Points on a hilly landscape, in no order, each with its height.
From any point a climber steps to the highest of the 2 points nearest to it. It stops when none of these is higher. Distance is the straight distance between rows; heights are no part of it.
rogem: 69  106  134  127  169  127  111  156  88  109  152  151  96  144  148  138  146  107  114  154  126  133  197  134  145  128  height 493
kilir: 83  104  137  119  148  122  118  124  111  101  120  127  126  101  167  119  136  99  122  150  97  113  132  106  149  95  height 59
Bonut: 112  110  141  152  105  162  83  206  108  122  160  127  138  172  164  162  101  131  133  195  114  129  163  171  177  159  height 115
Luk: 77  158  140  128  106  114  55  190  87  160  145  114  136  179  161  123  143  94  130  178  152  132  134  177  160  136  height 104
buki: 64  84  140  133  149  147  125  167  106  113  146  143  117  131  129  156  116  116  141  140  135  136  164  135  147  127  height 509
Tepa: 144  88  146  154  141  142  111  131  158  136  141  134  173  115  141  121  120  148  122  147  101  99  93  108  136  146  height 557
daku: 155  89  135  171  122  121  105  151  129  150  118  131  160  148  95  143  148  145  98  123  156  169  164  131  137  136  height 154
poz: 177  90  90  144  130  172  187  76  160  105  141  109  134  104  92  131  112  128  145  113  107  128  92  106  139  122  height 297
valu: 179  116  143  128  154  116  169  70  145  146  107  124  117  132  95  135  131  124  128  124  136  103  109  85  118  140  height 703
Gigig: 121  159  111  102  139  88  174  87  122  159  149  116  109  139  164  95  107  126  117  94  150  95  103  98  110  108  height 622
lir: 89  181  118  105  127  128  169  130  130  128  147  109  139  138  132  130  149  127  137  106  159  103  88  147  108  141  height 770
tomaz: 173  153  98  131  112  115  146  117  169  111  142  125  158  132  145  88  149  141  88  113  88  146  118  128  143  107  height 667
Pel: 120  179  90  130  125  138  117  140  129  79  150  103  121  142  161  137  176  116  128  132  117  131  140  152  95  109  height 845
Rin: 132  71  141  134  154  152  89  174  128  143  120  103  149  140  159  140  110  129  152  168  85  86  165  135  131  89  height 586
Lupi: 125  164  141  132  102  110  120  126  119  90  104  170  78  116  118  157  115  126  136  111  142  154  150  134  115  136  height 263
Gome: 81  111  142  147  97  127  95  215  106  133  167  141  131  181  161  150  107  91  128  182  130  159  169  162  198  126  height 111
daso: 149  121  121  177  91  118  78  169  135  127  144  142  147  156  129  138  143  140  99  119  146  179  160  145  134  130  height 133
mudo: 71  101  126  134  126  142  90  160  105  91  139  124  129  117  181  135  133  87  130  181  92  122  144  144  164  108  height 73
kib: 129  130  146  146  144  131  100  145  152  77  165  144  115  133  185  136  141  136  120  167  83  101  153  126  101  139  height 492
givol: 126  141  118  136  93  132  65  157  75  158  129  132  129  135  130  119  129  137  118  124  163  154  152  158  130  143  height 707
dat: 116  115  117  130  89  148  65  160  93  137  137  146  146  110  146  111  105  140  122  141  118  149  134  155  161  154  height 662
vifu: 138  160  92  96  151  118  200  71  120  135  122  109  96  122  140  118  98  123  148  109  130  87  101  106  117  108  height 637
vop: 123  128  140  111  124  97  108  128  101  130  59  131  87  122  109  138  121  108  134  126  139  160  167  125  123  90  height 211
Kabuf: 77  148  113  127  104  139  77  173  109  97  134  108  141  128  179  122  151  94  131  195  94  130  115  175  153  132  height 85
Zise: 117  92  163  124  151  138  126  150  146  132  128  154  156  108  121  115  112  154  120  133  92  116  121  130  157  147  height 600
beg: 128  82  137  123  180  150  180  117  135  155  117  112  152  109  53  117  139  152  120  109  141  149  111  122  141  154  height 479
mabil: 113  112  116  101  163  144  208  118  147  136  119  114  125  114  81  140  109  133  167  101  143  127  117  118  109  105  height 685
fikop: 184  172  103  141  74  124  76  112  127  119  124  132  107  138  147  123  134  130  128  112  147  152  126  132  89  123  height 671
Vuk: 79  139  147  137  103  85  94  144  113  121  133  146  130  128  157  111  144  88  103  143  138  146  112  128  160  118  height 551
tol: 114  111  142  113  148  96  150  117  138  124  116  132  134  119  141  102  132  120  101  120  106  132  139  95  145  90  height 44
Fol: 146  117  132  129  122  106  147  96  123  169  124  138  140  107  88  106  127  139  103  99  160  149  111  103  133  147  height 716
Mil: 128  136  168  113  126  87  81  143  138  166  93  132  145  143  143  105  122  127  121  139  111  121  124  123  140  107  height 660
Zus: 183  104  122  140  157  147  180  88  177  112  150  115  135  113  140  124  122  134  131  136  77  85  111  101  120  113  height 402
zuve: 177  164  107  95  98  114  182  98  145  151  92  135  121  128  60  103  117  124  139  94  158  149  103  138  128  131  height 647
Vovor: 130  142  127  108  119  117  168  109  125  154  104  140  115  108  76  132  112  131  146  96  171  147  111  122  111  133  height 678
fadal: 130  151  86  129  120  165  179  94  126  87  159  108  122  97  134  132  133  137  119  112  128  113  68  136  135  163  height 313
ket: 84  139  130  127  133  103  127  126  107  113  142  132  149  111  148  102  164  105  81  138  123  131  103  117  168  135  height 572
duze: 162  142  91  115  121  132  152  107  136  135  153  134  141  125  126  90  129  157  100  93  119  142  127  126  125  129  height 604
sudi: 199  173  114  99  106  130  142  94  139  142  90  133  130  139  73  102  148  130  128  118  131  133  109  145  126  149  height 595
lupat: 122  118  140  124  135  104  177  119  154  112  118  135  124  126  111  140  130  127  115  102  131  141  135  105  123  104  height 31
Kob: 191  156  132  110  119  133  100  112  141  158  77  118  144  150  94  119  146  136  145  139  113  120  126  149  113  139  height 548
tigu: 102  132  155  118  170  122  116  147  121  122  136  145  114  151  141  137  141  140  124  136  121  113  179  128  114  132  height 472
fek: 149  132  147  103  141  103  105  128  132  182  87  124  139  148  103  106  133  141  133  125  131  133  144  126  112  119  height 626
deki: 133  101  136  166  98  142  75  200  130  135  158  141  152  171  145  153  103  147  123  149  132  155  173  155  148  140  height 121
gop: 111  163  131  109  142  102  126  105  122  139  172  144  109  141  178  96  109  133  125  114  131  94  125  96  96  130  height 607
bopok: 107  162  103  149  123  123  120  136  111  105  159  114  119  154  143  150  176  111  120  111  174  140  142  131  95  122  height 791
lib: 107  81  173  119  141  131  118  149  134  129  99  146  109  109  130  150  78  132  169  138  110  102  145  114  128  105  height 134
Mafim: 196  141  88  126  95  144  111  99  126  139  130  143  119  128  116  103  121  142  132  98  137  153  134  122  99  127  height 573
mok: 63  136  161  106  114  86  128  147  117  133  111  149  116  117  126  120  120  104  121  120  143  146  135  129  148  115  height 537
sina: 105  155  102  135  116  172  137  138  128  122  165  104  156  128  121  149  151  136  148  115  163  112  80  155  99  162  height 790
ziton: 139  167  126  116  120  124  148  96  113  105  124  157  86  96  121  129  116  143  121  105  134  129  116  123  125  161  height 283
ses: 110  139  182  138  123  85  108  158  126  155  103  148  104  157  102  163  116  136  135  127  167  145  169  138  112  139  height 239
Karud: 112  153  157  115  99  83  95  167  111  162  93  139  111  144  98  124  120  133  122  115  167  172  157  159  129  124  height 234
vegok: 131  151  141  128  144  137  124  124  142  99  136  141  114  134  144  147  138  144  134  133  110  106  139  129  100  147  height 443
Soduf: 121  113  151  113  116  93  98  134  92  183  78  134  103  109  92  118  101  132  129  128  159  165  165  134  128  129  height 226
ledut: 133  139  149  152  105  123  112  152  126  108  89  144  96  146  103  193  126  131  144  128  157  153  166  151  113  137  height 248
semo: 103  155  104  142  114  113  167  113  111  107  148  112  121  132  128  147  167  99  109  98  184  139  108  118  114  121  height 762
vin: 122  155  94  127  115  112  169  111  139  93  129  98  118  130  147  137  159  95  120  104  139  132  117  115  116  81  height 730
vutud: 181  106  133  143  128  123  158  73  133  163  104  123  132  124  58  131  135  116  127  114  171  138  103  94  118  149  height 779
Zod: 163  109  89  150  96  147  152  90  143  103  128  117  141  105  117  133  144  115  119  108  127  147  99  110  135  113  height 256
vebe: 158  146  120  140  105  142  66  129  102  148  131  135  118  137  137  135  127  143  140  121  150  129  142  135  92  146  height 761
gubag: 112  121  110  118  162  173  168  129  122  121  110  104  131  116  66  162  143  145  160  106  147  136  121  148  118  136  height 731
seto: 152  129  120  116  132  122  120  121  132  110  83  134  97  127  121  138  124  119  143  122  106  142  173  118  110  82  height 183
sizo: 69  124  146  140  101  104  86  192  106  154  151  136  142  165  141  133  126  93  125  152  158  157  147  161  169  121  height 108
tok: 106  186  137  117  131  110  189  108  162  110  146  109  120  141  154  151  127  124  144  126  135  76  82  132  101  139  height 751
dibo: 148  107  126  141  137  136  88  152  156  128  120  99  161  135  165  125  139  125  139  163  71  104  143  137  116  83  height 636
Milu: 153  148  111  149  120  131  90  143  151  105  118  88  150  154  152  139  174  117  126  149  101  129  137  147  103  93  height 739
momog: 137  130  107  98  141  128  227  87  157  131  122  111  116  115  105  129  88  125  156  100  126  108  92  113  130  105  height 656
riki: 161  84  138  135  140  143  118  101  120  142  114  150  120  98  107  118  103  147  129  120  116  128  132  98  130  142  height 250
nota: 148  109  123  123  167  140  176  100  147  114  162  138  115  117  147  116  105  156  124  111  97  92  130  94  113  124  height 338
sezi: 99  158  107  131  89  146  57  183  98  135  133  106  159  143  158  116  143  114  133  167  130  134  114  184  145  142  height 96
gem: 172  102  110  146  115  128  123  130  139  149  102  120  135  151  78  145  147  127  130  107  167  177  164  127  106  110  height 182
Mel: 160  158  110  132  107  104  153  98  162  98  125  108  129  127  158  115  146  111  105  126  99  126  104  119  128  98  height 741
vedut: 118  148  143  109  140  118  182  100  167  130  144  121  134  126  150  123  97  139  145  122  112  77  83  115  117  130  height 752
tifiz: 129  78  137  129  126  137  107  155  127  116  93  131  112  122  133  145  98  130  148  138  102  139  180  128  134  78  height 150
naza: 159  109  137  146  154  158  151  105  171  112  143  100  161  105  135  131  139  141  129  155  78  83  79  116  131  143  height 487
Sov: 97  139  135  137  142  129  74  159  124  112  184  148  121  160  190  116  145  116  125  170  109  117  158  139  121  141  height 549
res: 97  99  145  131  132  143  94  156  110  139  151  161  154  111  144  104  101  147  118  144  104  129  127  138  170  162  height 627
kom: 90  137  133  122  138  124  97  133  118  115  183  156  104  140  185  112  117  117  138  134  130  111  149  110  101  126  height 581
Zamo: 132  150  147  93  132  112  103  111  133  147  101  127  131  119  155  94  117  132  138  140  91  93  113  113  118  114  height 693
dosos: 143  81  138  128  146  157  136  113  143  112  152  158  113  92  136  122  81  156  143  118  94  107  127  97  124  136  height 298
ruzep: 158  120  96  155  124  156  206  91  169  90  170  106  129  112  138  145  116  139  123  111  112  107  80  121  130  143  height 332
Mori: 171  118  98  145  114  121  142  106  147  128  121  110  145  143  111  127  159  117  111  103  143  156  133  108  118  99  height 219
Tif: 152  185  95  115  114  134  168  83  111  110  130  118  101  108  135  118  134  132  114  112  143  101  81  131  120  162  height 299
nor: 122  135  131  100  135  129  136  93  125  153  129  124  134  108  140  105  107  136  143  121  122  91  83  109  116  136  height 728
Bepep: 100  134  128  128  133  144  104  126  105  116  151  132  150  103  150  104  145  129  105  149  112  115  96  135  152  168  height 597
puvuk: 136  83  162  143  173  136  128  105  109  176  109  114  140  109  68  129  138  147  121  134  152  123  114  109  138  172  height 522
Sar: 69  92  150  127  145  116  155  146  113  128  114  134  128  105  97  144  125  120  120  120  153  158  142  126  150  127  height 524
Der: 93  117  112  125  158  185  151  130  122  130  154  103  146  120  104  152  130  147  165  107  148  110  98  140  109  147  height 766
Vuto: 159  100  121  115  145  141  133  95  106  133  72  139  101  99  76  130  118  125  138  125  127  149  145  115  132  130  height 202
bur: 143  71  173  136  172  154  128  136  134  150  103  129  152  118  75  135  125  165  125  136  109  118  120  125  158  164  height 560

Two climbers start at each pair of points below. Name the first point that both come to, or write -.
riki, tol => -
sezi, Karud => ruzep
tifiz, kilir => ruzep

For each start below, name the point where the climber stops.
Vuto => vebe
beg => vebe
puvuk => vebe
mudo => ruzep

Call two points neighbours if one is among the 2 nearest of the other. Go from one point of each pair to the other, from neighbour to neighbour, staying as high as possible. Name the lowest point that can't be avoided.
ruzep, Mel => seto
vedut, vebe => vegok
vedut, sina => tok
sina, vutud => Kob
Pel, Mel => vin
vebe, Pel => Mafim
